Points on a hilly landscape, in no order, each with its height.
A climber steps from a point to the highest of its 2 nearest points, and stops where none of them is higher. Distance is the straight distance between rows; heights are no part of it.
z444 h=97: [ 95  87 144 126 153 136 152 124 108 128 120 151 126  86 107 176 133 115
 125 124 138 125 116  99 137 163 129 112 119 146 139 133 143 108 140  97
 159 146 123 137  85 149 157 138 169  93]
z999 h=160: [ 30  99  92 148 162 140 127  67  76 134 155  99 106 141  99 150 133 163
  60 137 110 111  76 132 101 185  94 159 101 101  98 161 101 129 137 173
 112 110 101 143 201 132  67 149 151 135]
z71 h=175: [107 120 133 152 152 134 139 125  87 121 127 161 158 148 129 118  86 120
 159 137 160 139 155 153 102  46  87 109 101 122 133 172 158  71  91 126
 162 124 106 159 155 134 126 124 129  86]
z798 h=413: [145 108 158 114 161 191 147 122 146 138  82 157 126 160 110 105 171 121
 128 127 121 183 107 134  97  58 111 124 124 150  81 140 151 107 103 147
 153  88  84 148 185 124 171  69 129 107]
z280 h=205: [ 20 117  85 100 135 145 150  68 125 171 127 119 110 126 108 171 136 169
 108 119 147 107  74 117 128 206  95 178 127 106 136 135 130 140 113 144
 124 132  80 133 177 132  83 178 159 167]
z682 h=316: [186 143 164 130  87 141 141 137 172  85 105 156 128 165 128 131 130 141
 115 120  62 144 124 145 154  40 170 108 113 114 130 167  59 150 116  97
  96 146 124 109 132 105 168 117 151 149]
z170 h=227: [142 142 118 123 144 151 119 123 141 158  99 118  95 195 115  59 180 132
 155 131 118 176 138 151  99  86 111 145 122 152  96  93 175 134  93 152
 101 116 132 100 150 123 150  99  74 157]
z896 h=66: [146 128 166 141 104 131 112 123 115 145 100 128 129  91 131 190 102  79
 139 155 182  92 118 119 174 190 202 134 149 161 176 107  88 133 165 117
 148 116 130 121 115 129 182 129 168 117]
z4 h=267: [174 153 148  99 173 172 135 179 174 124 152  87 114 135 129  79 161 113
 157 129 102 157 145  87 111  64  92 119 124 157 114 104 187 100  82  86
 150 124 167 115  94 146 138 118  74 138]
z926 h=272: [135  97 121  83 129 109 120 153 123  93 146 144 147  93 125 201 100 105
 153 153  91 128 104 100  90 125 188 111 120 143 130  73 103  50 137  74
 140 154 166 103  93 106 145 152 152 133]
z68 h=328: [157 163 166 197 180  85 109 194 146 152 148 147 164 118 105 156 143  89
 177 111 138 181 139  75 150 102 120 143  71 111  96 109 107 148 130  96
 121 111 178 132  94 146  97 119  44  87]
z938 h=486: [158 120 143  77 191 124 172 195 159  94 150 118 142 103 158  95 158 131
 112  79 144 115 121  82 177 104  87 149 118 117  75 180 165 159 162 129
 140 126 117 125  61 148 140 124 104 144]
z356 h=220: [180 177 139 139 105 122  98 158 174 134 113 107 169 126 115 150  75  90
 131 149 110 146 147 117 193 157 143 176 187 135 133  77  95 164 156 142
 154 115 163  80  90 103 127 130 108  69]
z419 h=191: [157 128 138 151 145 144 107 165 110 179  90 121 147 174 125  95 135  97
 179 145 136 176 130 105  94  91  69 140 126 144 100 100 161  83  97 150
 143 117 144 103 141 113 132 118  95 122]
z995 h=170: [172 140 151  89 131 154 158 154 112 128 143 116  70 136 155 122 102 112
 184 163 130 137 139  89 125 111 137 106 114 153 126 101 185  37 119  96
 123 147 126 118  72 139 184  93  85 165]
z332 h=383: [101 111 102 169 171 115 128 125  89 155 147 164 107 150 117 133 159 129
 120 143 155 183 134 118  44 147 103  98 118 116 141 130 134  94 131 171
 119 103 168 135 175 111 118 137  71 110]
z523 h=74: [103  86 152  99 111 153 147 114 110 134  97 143 123  89 119 153  89 103
 130 138 104  78 111 151 117 134 168 139 129 126 160 110 127  81 123  66
 187 170  90 131  80 114 148 136 199 129]
z271 h=215: [189 173 154 153 165 163 139 138 155 104 133 157 110 155 135  76  78 147
 158 164 131 143 175 125 128  56 118 115 115 115 123 138 191  59  55 110
 160 108 125 146 129 159 154  76  66 113]
z364 h=278: [111 140 132 181  93 112  75  86  80 140 134  81 158 122 122 173  69 102
  94 150 113 146 138 112 144 168 110 118 123 127 108 144  96 150 168 156
 101 118 143 133 188 129 108 141 150  71]
z102 h=24: [119 131 137 147 140 145 123 119 118 142 147 117 152 102 124 222 132 167
 106 131 164  88 131 119 130 235 155 133 136 138 140 122 109 180 180 167
 154  85 161 127 158 138 138 141 151 100]
z744 h=52: [109  87 151  66 123 158 112 117 100 164 108 137 137  99 107 186  91 125
 137 138 106  35 119 173 102 169 173 158 144 154 164  73  90 106 134 113
 174 148 132 112 106 128 101 141 200 113]
z254 h=262: [168 162 120 141  92 127 133 138 138 147 126 102  81 181 135  82 132 139
 168 176 103 180 163 122 124 100 136 112 116 142 125  80 164 114  84 116
  72 149 157 102 132 111 143  97  69 148]
z725 h=29: [119 129  93 133 105 147 102 124 126 153 116  78 151 124 151  73 112 111
 136 110 151 119 102 139 163 164  54 133 114 120 100 140 128 125  94 154
 108 139 116 126  65 109 108 125 134 134]
z333 h=387: [171 112 117 116 103 167 132  99 131 123  92 139  88  67 136  72  96 109
 113 162 110  93 149 126 163 189 150 160 162 114 152  81 161  96  97  80
 160 155  74 138  58 152 139  83 130 150]
z583 h=169: [155 142 141 142 147 138 126 179 138 154 115 120 148 127 115 122 128  73
 178 152 125 207 110  93 125 118  89 125 112 157 110  80 114  76 114 111
 141 120 140  94  65 119 145 102  94 115]
z821 h=440: [180 132 201 112  94 133 161 159 152 133 109 175  93  84 122 163  97  63
 135 115 124 141 100  97 219 138 167 143 145 121 157 140 107 117 164  73
 125 141  70  84  93 104 192  97 121 148]
z233 h=210: [133 127 116  82  80 122 134 132 165 114 117 119 102 139 163 140 124 175
 128 138 190  56  90 135 141 170 184 132 141 111 152 145 100 146 121 168
  89 177 116 162 139  94 166 158 158 158]
z852 h=122: [138 123 106 132 173 163 126 154 168 104 145  99 146 146  93 140 167 164
 135 116 126 164 122 162 126  87 105 106  84 142 104 125 143 129  98 121
 135 115 129 153 128 142 148 149  73  80]
z706 h=167: [187 180 133 185 105 106  96 140 143 124  72 100 173 175 139 135 109 113
 137 121 123 127 130 102 178 124 138 172 122 118  96 141 102 197 141 160
 110 132 149  97 102 119 123 131 140 143]
z621 h=203: [174 128 159  70  89 127 151 158 101 120 151 120  93 127 166 172 106 117
 175 180 123 104 137 117 142 136 207  89 144 130 143  90 172  67 143 109
  97 169 154 130 119 104 175 127 113 158]
z309 h=117: [ 98 100 127 142 211 151 154 136  82 144 127 128 111 103 110 155 173 113
 125 130 147 140 108  81 116 171 117 153 123 163 145 117 188  68 109 120
 182  98 124 140  89 177 150 124 123 133]
z854 h=265: [106 129 106  83  99 119 115 111 145 117 114 124 102 135 152 115 113 171
 125 157 151  10  90 165 110 162 168 151 149  83 130 119  96 121  92 169
  90 171 151 149 127 107  98 144 189 164]
z455 h=140: [118 146 136 108 185 148 142 121 102 127 124 121  87 113 128 109 141 111
 161 132 147 133 126 106 110 144 153 149 130 171 132  84 215  38  98 104
 187 116 102 136  75 164 167  95 111 178]
z858 h=429: [ 79 105  73 144 179  98 112 118  97  93 155 112 142 159 103 140 129 150
 146 143 151 152 134 180  74  42 108 117  74 150 130 129 111 114 104 151
 122 106 141 136 190 137  85 141  81  80]
z8 h=332: [160 118 126  90 111 159 131 121 111 116 116 119 128  89 143 104 129 109
 135 129 126  78 134 148 155 176 120 143 164 130 124  73 196 128 121 115
 138 144 110 149  76 169 124 120 135 139]
z494 h=560: [168 140 154 144 115 142 140 179 166 133 121 129 179 104 146  95 174 128
 130  73 109 202 114  93 148 138  79 137 118 148  63 137  90 172 133 160
 105 108 107 146 124 129 105 100 166 117]
z692 h=318: [135 152 149 199 107 118 110 134 128 173 100 132 133  91 134 118 157 106
 119  99 119 202 138  66  98 208 105 118 127 138 121 123  92 166 170 145
 146 102 124 129  91  95 118 100 155 114]
z811 h=358: [141 114 112 164 153  84 119 150 124  72 171 137 163  82 127 181 151 129
 111 105 145 124 130 121 135 137 155  87 115  97 131 158  94 155 166 134
 121 110 164 160 116 160 117 169 129  91]
z919 h=456: [142 105 156 140  77 131 178 140 143 145 104 138  62 128 142  92  74 150
 120 171 101  74 118 139 129 106 171 106 159  90 163 166 139  92 112  67
 136 204  90 143 119  80 131 110 134 159]
z639 h=145: [125 112 100 109 173 119 161 160 143  78 180  95 126 124 128 138 173 164
 110 122 138 125 122 153 161  98 120 117 135 134 130 140 171 145 110 130
 135 118 128 134 107 177 134 169  93  93]
z928 h=193: [ 80 149  87  39  96 117 146 103 171 137 153 144 140 129 137 137 137 179
 108 114 147  49 137 173 118 198 128 147 127 117 165  95  90 186 126 176
 105 141 124 116 161 140 103 148 148 181]
z168 h=152: [186 147 161 132 151 120 124 167 122 106 117 110 155  95 121 121 149  65
 148 135 123 169 140 115 150 123 125 161 105 166 119  83 121 141 159  91
 153 136 136  82  30 142 154  93 106 138]
z942 h=349: [119 134 152 108 107 184 165  97 168 156  91 144  97 169 105  87 139 159
 107 119  93 152 129 140 106  87 128 117 133 154 108 133 182 109  88  99
 135 135  65 151 171 107 168  80 147 148]
z948 h=251: [124 153 122 142 100 111  98 134 123 133 122  86 139 133 106 155  55  96
 145 175  99 159 118 121 176 149 110 133 141 145 127  84 124 104 121 137
 119 143 144  67  91 115 115 137 103  63]
z157 h=144: [181 170 151 203 130 104 100 161 144 142  86 124 138 183 115 132 143 104
 164 117 119 198 135  64 148  82 135 150 111 163 102 133 110 150 119 129
 102 119 158  97 126 126 133 121 113 133]
z818 h=124: [ 49  99  80 165 181 160 133  99  91 184 164  80 125 141 114 115 137 146
  65 129 147 118  95 150 109 174  59 169  95 100  91 169 127  99 116 173
 145  73  70 171 207 127  73 127 120 124]
z450 h=98: [133 114  79 159 155 152 117 112 123 115 141 103 150 144 120 113 203 128
  97 110 160 170  96 165  99 111  84 110  88 127 108 135  82 155 139 167
  91  87 114 153 178 135 115 124  94 138]
z236 h=410: [ 78 133  96 109 106 129 119  51 105 124  95 122 123 174 113  75 178 126
 119 134 152 134  90 173  85  80 115 128 105 119 124 134 102 136 119 163
  80 118  56 140 159 124 133 100 128 172]
z329 h=380: [115 165 144  96  43 123 117  99 179 170 125  98 129 109 174  92 120 129
 115 140 147 115 158 127 147 166 134 121 173 132 145 118 110 194 128 159
 128 138 112 122 145  74 139  97 190 116]
z974 h=319: [108 160 147 139  66 110  72  81 132 168 112  76 147 133 149 146  72 103
 109 143 145 123 135 112 157 153 129 136 169 134 130 152  86 165 153 159
 118 131 107 135 169  88 135 138 188  79]
z372 h=51: [148 145 167 146 100 116 134 144 150 153 109 137 121 123 140 191 141 128
 144 113 162 127 135  75 175 184 180 126 135 139 154 142 126 167 174 125
 145 127 124 135 114 121 201 130 148 128]
z695 h=271: [121 141 105 105  69 149  93  89 165 157 141 107 120 145 108 124 117 153
 107 151 126  91 163 187 146 188 160 124 146 135 145  75 143 184 137 143
  83 113 166 102 183 123 132 124 128 151]
z263 h=116: [113 130 107  45 146 154 164 124 167 110 180 153  87  97 123  96 179 169
 115  90 106 115 166 159 131 144 105 109 143 104 150 126 203 109 118  97
 161 121  91 138 105 162 140 130  92 192]
z360 h=539: [147 133 111 142  87 132 118  98  90  72 103 155 130 159 115 114  81 147
 159 167 114 162 164 171 110  22 123 136  90 129 170 111 110  99  97 114
  84 152 105 119 160 102 120 127 105 119]
z656 h=461: [104  77  62 128 158  82 148 131  94  98 162 118 142  76 149 133 128 111
  83 105 149  95  88 113 129 152 101 109 144 120 111 146 137 110 135 153
 114 114 114 180 132 145  70 153 163 108]
z653 h=252: [ 85 123 108 142 119 110  73 101 102 115 182  66 143 111 104 167  92 123
  77 135 108 100 122 137 118 180 111 105 140 151 105 122 107 156 183 153
 123 106 166 118 209 151  71 141 164 103]
z161 h=229: [144 144 146 201 128  94 103 106  93  99 118 166 155 134 127 221 100 131
 105 151 112  92 138 125 101 147 189 127 127  96 121 129  81 150 164 148
 111 109 190 157 172 132 104 149 171  99]
z615 h=105: [161 102 101 172 207 151 120 156 139 118 125  99 136 157  94 133 184 130
 126 126 167 169  98 153 113  78  92 136  70 136 109 118 108 150 121 159
 121  74 125 156 178 164 125 118  41  84]
z513 h=302: [151 133 124 223 175  70 108 174 125 129 147 117 152 117 120 108 131 101
 146  90 160 171 140  91 143  95  95 128  89 134 111 151 109 171 143 132
 118  93 156 133 114 141  66 139  74  70]
z375 h=298: [160 143 137 122 211 132 141 183 117 115 128 104 130 152 134  97 185 105
 147 112 126 171 145  74  90  34  95 153 118 149 106 147 157 145 121 125
 141 126 186 105 144 139 113 140  71 147]
z669 h=329: [135 146 128 215 150  86 104 128 136 125 165 165 149  94 150 157 132  95
 134  89 156 158 147  89 181 152 133  92  97  88 123 167 103 175 157 131
 119  85 154 156  94 141 119 127 104  94]
z103 h=325: [ 49 110 137  52  77 107 108  92 151 182 118 116 104 106 120 118  90 112
 146 104 110  90 138 141 109 167 142 122 141 137 171 114  82 145 165 108
 154 184  96 108 129  84 100 150 196 137]
z97 h=386: [179 134 178 169 187 129 136 159 110 119 126 198 103 146 130 130 150 130
 174  95 169 186 154  64 123  88 104 124  98 114 109 171 146 137 141 134
 105 109 155 136 150 159 156 112  53 119]
z526 h=339: [142 142 108  92 191 131 161 121 104  85 123  93 118 139 151 102 190 144
 128 102 107 169 130 112 122  47 129 181 132 137  90 140 178 191 150 135
 112 133 141 108 139 135 119 149  46 165]
z178 h=479: [112 141 137 127  73 115 116  92 112 123 100 153 116 179 126  58 119 133
 136 147 116 154 143 178  66  40 112 111 116 126 127 148 113 107 114 122
  97 155  87 123 168 104 126 113 127 147]
z252 h=36: [166 137 144 129 126 140 119 150 151 151 113 129 158 115 146 192 153 163
 120  90 165 103 145  73 158 216 134 172 121 146 137 129 117 201 168 166
 144 101 140 123 119 151 162 134 137 126]
z702 h=574: [171 112 181  93 155 128 149 166 156 107 127 153 142  63 146 121 163 113
 122  71 141 143 125  55 172 152 108 143 108 146 111 158 132 186 185 100
 147 113  97 109  60 147 169  91 139 144]
z980 h=65: [ 67 115  80  83 145 106 174 126 178 142 163 134 140 122 110 102 168 155
  93  83 133 165 126 150 120 129  66 131 151 160 107 113 158 142 132 130
 150 120  81 143 154 143 101 131 113 138]
z708 h=290: [105 118 110 121 105 136 113 109 149 129 128 106 133 135 111 119  71 111
 120 149  90 144 135 152 161 123  98  96 149 141 130 126 141 104 101 115
 143 154 123 114 100 119 127 141 144  61]
z998 h=35: [126  88 151 114 133 163 103 131  89 131 127 138 152  90  99 218 104 132
 120 134 138  46 100 150 118 212 149 117 135 138 135 106  66 125 168 141
 159 108 157 114 140 145  90 130 192 101]
z931 h=291: [142 182 133 146  49  92 123 121 146 140 137 112 120 133 141  94 122 128
 130 186 106 166 173 149 134 123 131  84 148 132 141  87 141 144 120 123
 109 156 143  95 117 110 142  93 117 116]
z129 h=416: [150 101 140 114 213 131 190 176 116 105 170 143 117  96 161 118 181 146
 104  90 149 157 110  78 147 105  77 126 131 104 102 207 158 128 166 123
 139  96 106 143 112 147 150 140  78 123]
z610 h=138: [152 157 130 181  85 138 105 117 150 151  84 108 153 158 133 140 105 115
 139 115 138 150  80 107 192 164 103 153  91 109  92 154  63 166 109 165
  71 128 106 125 125 106 140 115 151 122]
z105 h=238: [ 34 125  87 111 160 108 133 104 134 125 149 113 131 133 106 123 121 147
  97 104 148  97 100 152 108 150  95 129 150 153 136 151 119  80  95 141
 197 116  87 157 121 164  79 144 174 139]
z272 h=253: [ 17 104 124  75 135  81  94  99 121 168 135 105 122 145 123 123 100 137
 135  86  73  85 127 155  89 152 122 181 156 137 130 132 100 152 168 133
 146 161 148 117 133 130  77 167 188 145]
z431 h=244: [100 130 110 115 114 100 132 139 125 123 157 128 146 150 138 191 148 138
 144 127 103 142 125 110  71 118 168  91 115 131 135  88 133  89 145  99
 107 151 198 119 145 110 148 159 138 178]
z54 h=593: [181 123 164 130  57 129 169 157 163 155  93 127  84 127 147  88  73 120
 120 162 128 103 110 111 192 144 162 146 180 114 148 150 128 148 119 118
 111 187  90 129 114  70 158 109 117 122]
z113 h=128: [137 157 126 224 150 123  97 130 121 153  99  97 118 178 119 146 159 140
 126 122 136 196 131  70 111 137 122 138  89 161 120 138 125 159 132 163
 102  81 175  99 156 119 147 123 104 128]
z320 h=661: [169 116 179 155 163 119 138 188 155 153 138 158 165  74 118 119 179  91
 126  70 115 177 137  69 176 141 105 149 102 133  87 146  87 175 165 113
 142 105 119 117  55 125 102  91 139 116]
z918 h=114: [150 125 105 190 120 150  94  83 101 112  93 114 163 148 119 125 125 113
 128 123 143 171 105 127 147  93  88 127  63 132 102 145  79 158 125 159
  59  97  91 137 154 132 121 112 111 105]
z325 h=236: [150 150 160 102  64 121 158 151 118 150 145 121 127 134 154 175  81  89
 135 207 114 109 142 135 149 123 197 112 166 122 179 101 114  93 129 110
 127 159 156 103 127  62 177 123 140 123]
z476 h=443: [172 136 122 131 120 164 139 117 133  82 137 148 119  71 118  96  87 112
 106 151  96 128 140 153 157 144 148 122 145  98 157 108 150  49  87  68
 183 125  78 143  49 157 147  96 116 124]
z109 h=605: [169 151 122 127  93 120 135 130  80  63 139 142 124 121 153 125  84 134
 175 157 128 144 164 152 126  76 129 104 129 121 144  93 175 116 107 117
  87 156 145 129 135 147 108 137  94 104]
z969 h=682: [150 146 119 153 136  98 107 158  84  87 133  96 148 119 148 127 106 114
 183 130 147 158 146  97 125  88 113 132 114 155 125  92 185 144 117 126
 100 141 174 114 121 142  93 156  79  99]
z9 h=168: [122 133 123  97 121 108 126 140 164  70 151 123 128 151 115 157 156 180
 106 129 139 112 140 151 131 118 162  96 140 145 154 136 121 150 137 128
 140 142 162 112 109 157 169 161 136 132]
z287 h=330: [ 87 112 104 157 128 121 102 120 114 172 111  76 108 140 111 149 118 146
 142 101 138 146 102 101 137 213 120 134 119 167 128 125 136 153 163 149
 140 129 157  77 108 111 125 148 129 119]
z285 h=399: [115  90  84 156 142 118 117 121 107  91 141 128 170 124 125 154 106 125
 107 111 119 106 104 142 129 111 106 104 110 109 113 159  95 120 125 142
 103 135 141 168 142 145  85 167 156  96]
z971 h=55: [132 119  98 137 150 161 142 133 111 146 116 108 147 146 163  70 153 124
 141  93 148 134 123 138 142 114  61 142 120 113  99 152 182 126  99 156
 126 124 105 156 104 132 123 129 111 148]
z297 h=301: [145  90 141 105 125 102 106 152  96  83 124 159 163  83 145 163 103 113
 144 117  87  99 105 147 101 118 183 127 158 107 126 114 102 102 172 102
 151 149 185 107  81 111 132 167 154 119]
z519 h=364: [ 93 126 137 106 159 128 189 131  97 123 150 158 113 108 151 134 191 147
 108 106 161 169 103 113 102 132  96 108 161 109 130 182 139 126 166 128
 145 131 107 130 129 134 159 145 113 168]
z65 h=90: [100 135  98  70 155 163 158 124 201 144 161 159 118 137 113  64 176 163
 105  85 124 148 146 169 109 116  88 108 160 129 129 137 174 113  86 137
 178  87  79 135 153 132 126 114 117 181]
z515 h=111: [165  88 124  19 113 151 114 137 145 105 142 162  94  90 143 111 141 166
 120 134 158  35 148 143 135 178 194 117 167 130 187 122 115 116 152 121
 134 138 123 114  97 119 169 133 148 153]
z920 h=331: [154  99  96 100  94 136 121 103 131 118 111 154  80 130 153  97 130 192
 125 168 109  42 144 179 130 150 185 122 159  54 122 137 139 115  89 123
 101 176 139 168 124 119 119 122 148 168]
z147 h=308: [145 118 118  88  73 126 125 116 155 176 146 155  94  98 112 110 131 140
 134 169 107  97 196 166 140 197 159 110 171 115 171  58 151 144 133 100
 104 142 174 117 132 121 137 108 116 145]
z16 h=292: [ 65 142  69 119 163 105 155 100 133 107 156 123 135 159 138  87 146 156
  91 137 172 121  95 180 124 100  90 143 153 117 113 159 137  84  75 167
 153 100  66 170 163 157  91 142 122 159]
z300 h=348: [134 110 129  93  67 118 141 137 152 164 134 169 103 110 116 110 122 155
 118 163  61  83 176 179 111 148 165 129 162  90 160  82 107 116 136  69
 145 184 165 110  98 100 126 113 133 165]
z866 h=195: [127 155 181 140 150 141 158 152 132 129 120 178 125 153 131 105  66 115
 161 165 159 140 144 126 118  61  83  92 111 120 120 157 161  52  86 107
 169 114 102 122 131 131 157  71 104 104]
z892 h=465: [127  98 114 174 178  93  82 117 122  94 130 165 141 145  85 130 136 109
 127 138 167 182 148 117  72  39 100 120  63 148 153 139  60 142 127 161
 108  86 136 137 215 130  95 113  83  73]
z279 h=393: [ 60 101  96  89 111 129  78  88 119 155 123  85 114 102 105 150  83 121
 145 109 128 125 117 143 133 218 120 100 137 160 137 105 100 141 183 130
 152 151 120 100 121 111 100 148 162 102]
z636 h=505: [ 54 115 112 101 101 113 117  92 155 171 128 129  76 151  87 131  93 158
 129 159  88  58 156 174 113 171 172 121 143 134 157  92 173  87  85 105
 148 157 128 127 139 123  95 136 180 147]
z873 h=224: [128 134 103 127 144 121 127 111  99  73 135 133 139 144 123 175 157 142
 142 131 104 164 127 107  50  62 173 109  87 128 133 100 132 117 135 110
  85 137 179 146 188 138 149 149  96 152]
z867 h=207: [122 108 126 159 165 119 134 122  90  97 125 147 160 164 124 130 163 129
 117 111  92 138 118 135  49  36 120 152  98 133 124 137  98 113 135 110
 116 131 166 152 158 161 134 145 120 154]
z657 h=86: [176 114 166  85  98 135 121 153 144 114 117 159 108  95 131 128  99 125
 137 158 191  50 127 139 163 175 232 129 179 148 190 135  67 113 151 115
 130 130 106 132  99  92 176 132 162 129]
z891 h=110: [126 141 156 198  88 124 119 120 130 177  92 130 120 168 101 163  90 101
 154 124 138 155  93 122 182 143 126 115 113 114 141 176  63 125 118 120
  95 148 103 127 138 102 142 149 150  94]
z897 h=338: [ 67 125 102 129 105 127  87  81 119 152 142  95 127 166  94 100 102 128
 116 158 102 122 149 184 121 107  96  95 117 140 126 119 167  91  84 120
 114 127 128 113 141 128 105 138 133 107]
z591 h=502: [163 111 174  89 100 160 156 138 158 125 107 157 129  60 136 131 116  93
 128 100 128 149 122 111 180 153 118 127 120 151 144 130  85 156 150  84
 143 131  63  91  80 107 182  94 164 116]
z194 h=400: [164 124 110  86 191 143 159 151 164  84 118  96 149 145 136  87 177 153
 100  94 103 129 128 106 146  55 117 180 110 125  66 160 167 193 124 140
 126 136 118 130  95 133 125 128  97 138]
z549 h=346: [117  96 123 146 103 136 118 123  78 118 110 142 180 130 144 157  93 113
 135 110  65 103 112 156 118  94 127 140 134  91 124 144  91 103 135 109
 131 159 151 134 107 121 102 176 168 115]
z885 h=617: [110 134 108 132 102 129 111  82 126 130 132 127 111 109 105 117  96 148
 107 155  85  66 153 174 123 174 170 108 162 109 157  89 177  63  61 102
 182 116 129 143 102 148  80 112 180 137]
z517 h=406: [122 107 125  98 108 120 127 131 114 127 127 155  92 130 141  95 137 156
 147 129  78  58 141 196 101 125 175 124 147  79 145 112 152  90 117  87
 147 168 161 128  69 131 117 137 141 188]
z958 h=408: [ 67 118 119 116  82 109 133 105 135 184 133 126  90 167 112 103  95 125
 135 180  62 105 164 172 111  97 150 106 119 113 147 123 148  73  75  85
 126 172 138 116 132  74 122 128 148 135]
z355 h=112: [139 131 140 211 119 125 129 108  99 149 101 142 117 176 127 181 146 133
 141 121 138 171 127 110 128 113 159 103  79 119 144 174  89 138 130 127
  97 118 143 137 158 101 175 140 134 119]
z437 h=139: [126  95 120  19 130 154 137 139 145  90 168 155 116  82 126 140 162 159
 118  97 106  79 146 142 123 140 150 104 152 124 155 112 194 112 153  97
 156 133 120 112 117 145 158 154 131 159]
z663 h=516: [148 144 111 147 145 132 128 125 130  78 159 118 147 104 120 116 116 137
 107 126 103  88 135 172 127 103 155  85 140 112 146 118 172  55  63 103
 191  99 116 169  86 174  91 130 148 115]
z116 h=442: [141 124 143  51  71 153 158 128 173 152 123 140 131  70 167 100 116 126
 128 109 142 104 138 115 148 166 115 109 140 141 162 113 100 178 127 124
 136 155  83 108 101 103 150  98 176 131]
z845 h=367: [110 128 154 140  81 164 162 103 164 174  99 116  80 156 124  70  97 142
 121 127 110 108 116 139 101  87 152 116 141 113 146 169 158  81  85  86
 147 172  55 165 155  67 128 118 151 165]
z840 h=273: [161 123 147  92  73 155 132 133 119 178 143 132 105 101 126 133 109 110
 135 201 140  76 164 163 137 192 202 130 184 154 207  50 119 105 134 100
 124 131 151 113 131  89 148 102 132 145]
z748 h=324: [142 180 170 137  62 103 122 136 144 147 130  99 131 120 159  55 148 118
 122 141 114 162 157 132 151 122  95 102 163 144 108 132 136 182 116 143
 116 125 110  98  95 113 117  82 159 103]
z52 h=219: [ 42 117 110  85 136 104  81  89 105 140 165  96 137 130 118 164 105 144
  94 110  95  59 113 153 104 180 132 161 162 136 118 134  78 169 179 168
 125 112 174 102 203 125  57 163 193 145]
z511 h=390: [150 154 194 137  91 112 166 161 133 117 118 180 115 124 124 168  74  82
 131 127 110 135 106 105 160  79 144  87 136 110 147 166  94  88 162  56
 119 152 118  88 126 108 179 115 142 147]
z350 h=351: [ 85 129 129 182 127 108 133 105  87 162 142 136 120 125 113 137 169 119
  94 122 144 171 131 108  62 191  99  95 126 125 144 141 114 135 166 151
 119 121 140 151 129 120 114 132 127 115]
z624 h=352: [141 129 172 127 115 138 152 130 157 100 127 171 131 138 131 134 115 116
 127 103 133 136 114 107 173  71 123  86 119 126 118 194 115 141 124  98
 103 136 120 116 133 133 180 131 151 130]
z810 h=240: [184 164 145 131 201 165 136 167 165  97 147 107 114 132 138  65 137 124
 136 108 137 137 147 117 120  47 106 131 133 135 126 140 200  94  80 118
 189  93 131 167 130 182 132 117  47 126]
z833 h=233: [ 60 136 111  75  93 125  83  76 148 134 150 110 118 153  85 138  92 162
 114 129 109  63 138 209 121 188 148 141 138 127 126 103  98 169 157 165
 104 116 154  92 195 122  77 148 165 155]
z23 h=495: [156 145 141 149 126 120 107 141 133  85 116 172 140 162 117 120 109 133
 178 141 159 205 146 129  99  17 112 102  80 145 138 130  82 116 106 127
 101 116 129 115 182 115 136 102  91  91]
z961 h=250: [127 151 143 211 113 103  98  78  96 130 125 153 146 117 153 173  85 108
 104 147 138 119 150  91 141 183 146 137 112  77 120 168 100 179 162 170
  85 101 145 179 164 115 111 137 156  72]
z414 h=192: [201 199 179 151 117 114 115 172 161 124 101 135 178 136 153 144 116  94
 148 136 111 129 172 105 190  97 163 169 160 105 100 123 123 190 162 129
 159 126 154  97  94 114 136 114 125 121]
z673 h=475: [174 113 142 120 148 181 132 144 159 110  95 141 156 133 124  64 174 120
 137 111 117 189  98 145 129  72 101 140 112 148  56 129 106 141  99 175
 106  93  63 150 141 133 118  75 128 107]
z91 h=85: [ 79 120 103 173 171 163 127 116  79 183 119  87 146 142 124 109 147 122
 132 112 162 120 108 151 108 168  74 161 119 111 103 136 189  94 112 157
 171  83 104 146 139 147  91 136 105 141]
z560 h=594: [132 132  95 147 155  79 107 150  90 101 149  70 148  88 155 126 153  97
 127 110 149 133 122 105 126 143 136 140 153 147 114  90 185 173 168 140
 125 104 183 106 120 154  81 161  91 129]
z634 h=285: [194 125 135 106 140 137 131 152  99  92 120 110 155 115 168 103 129  92
 127 117 142  76 124 111 180 127 114 160 157 121 101 117 174 153 145 143
  98 148 143 160  89 188 115 137 128 133]
z575 h=266: [ 87  90  98 127 120 150 141 105 118 158  92 101  90 150 119 173 133 182
 117 108 152 102  79 109 141 204 147 152 124 137 126 143 154 156 122 152
 111 141 118 126 151 114 148 172 145 133]
z495 h=511: [121  95  71 163 157  72 147 137  91 129 169  85 142  98 165 102 157 105
  82 106 146 144 113  92 138 135  89 136 139 132 109 149 155 163 154 156
  95 102 135 150 144 141  88 157 113 106]
z699 h=418: [164 104 144 178 190 138 132 140  88 138  93 197 102 167 132 113 165 126
 140 130 179 182 143 101  76 113  88 144 109 108 132 151 131 142 129 192
 116 108 138 153 180 140 135 111  62 107]
z359 h=197: [ 70 115  96 104 135 121 143 125 142 118 132 134  99 166 108 138 146 176
 106 112 128  94 107 143 110 125 136 127 152 155 157 144 133  97  92 121
 162 146 124 112 114 158 137 170 161 166]
z785 h=317: [ 52 118 109  89 131  94 179 108 114 116 147 175 139  94 145 135 163 140
  82 101 131 120  94 105  76 155 112 145 171 104 133 152 117 133 164 120
 129 151 119 147 155 135 114 167 161 180]
z655 h=354: [183 168 196 142 183 120 122 197 155 130 145 182 149 131 121 141 126  98
 204 117 138 192 135  46 141  55 109 149  75 110  83 129 121 123 106  86
 105 109 169 119 139 148 123 109  35 119]
z843 h=211: [105 138 106 190 131  81 109  81  90  85 109 132 154 150 146 182 138 160
  97 127 114 113 114 141  71 129 177 152  92  96 115 153  62 178 172 170
 115 114 152 158 155 135 123 137 155 145]
z805 h=350: [ 64 135  71 105 123 104 133  80 112  91 143  97 134 157 137 105 156 147
  85 143 150 107  87 176 122 114 101 139 112 121 118 151 102 143  98 175
  87 133 104 138 152 147 114 145 141 170]

Call two points neighbours if one is among the 2 nearest of the other. Go from one point of each pair to the other, from neighbour to neighbour, staying as high as possible. Name the lowest point that can't be avoided.
z54, z938 => z942
z591, z279 => z52
z591, z54 => z821

Where does a climber stop that starts at each point below?
z583 => z591
z873 => z969
z971 => z279
z998 => z517
z113 => z885
z450 => z885
z891 => z885
z513 => z969
z866 => z938
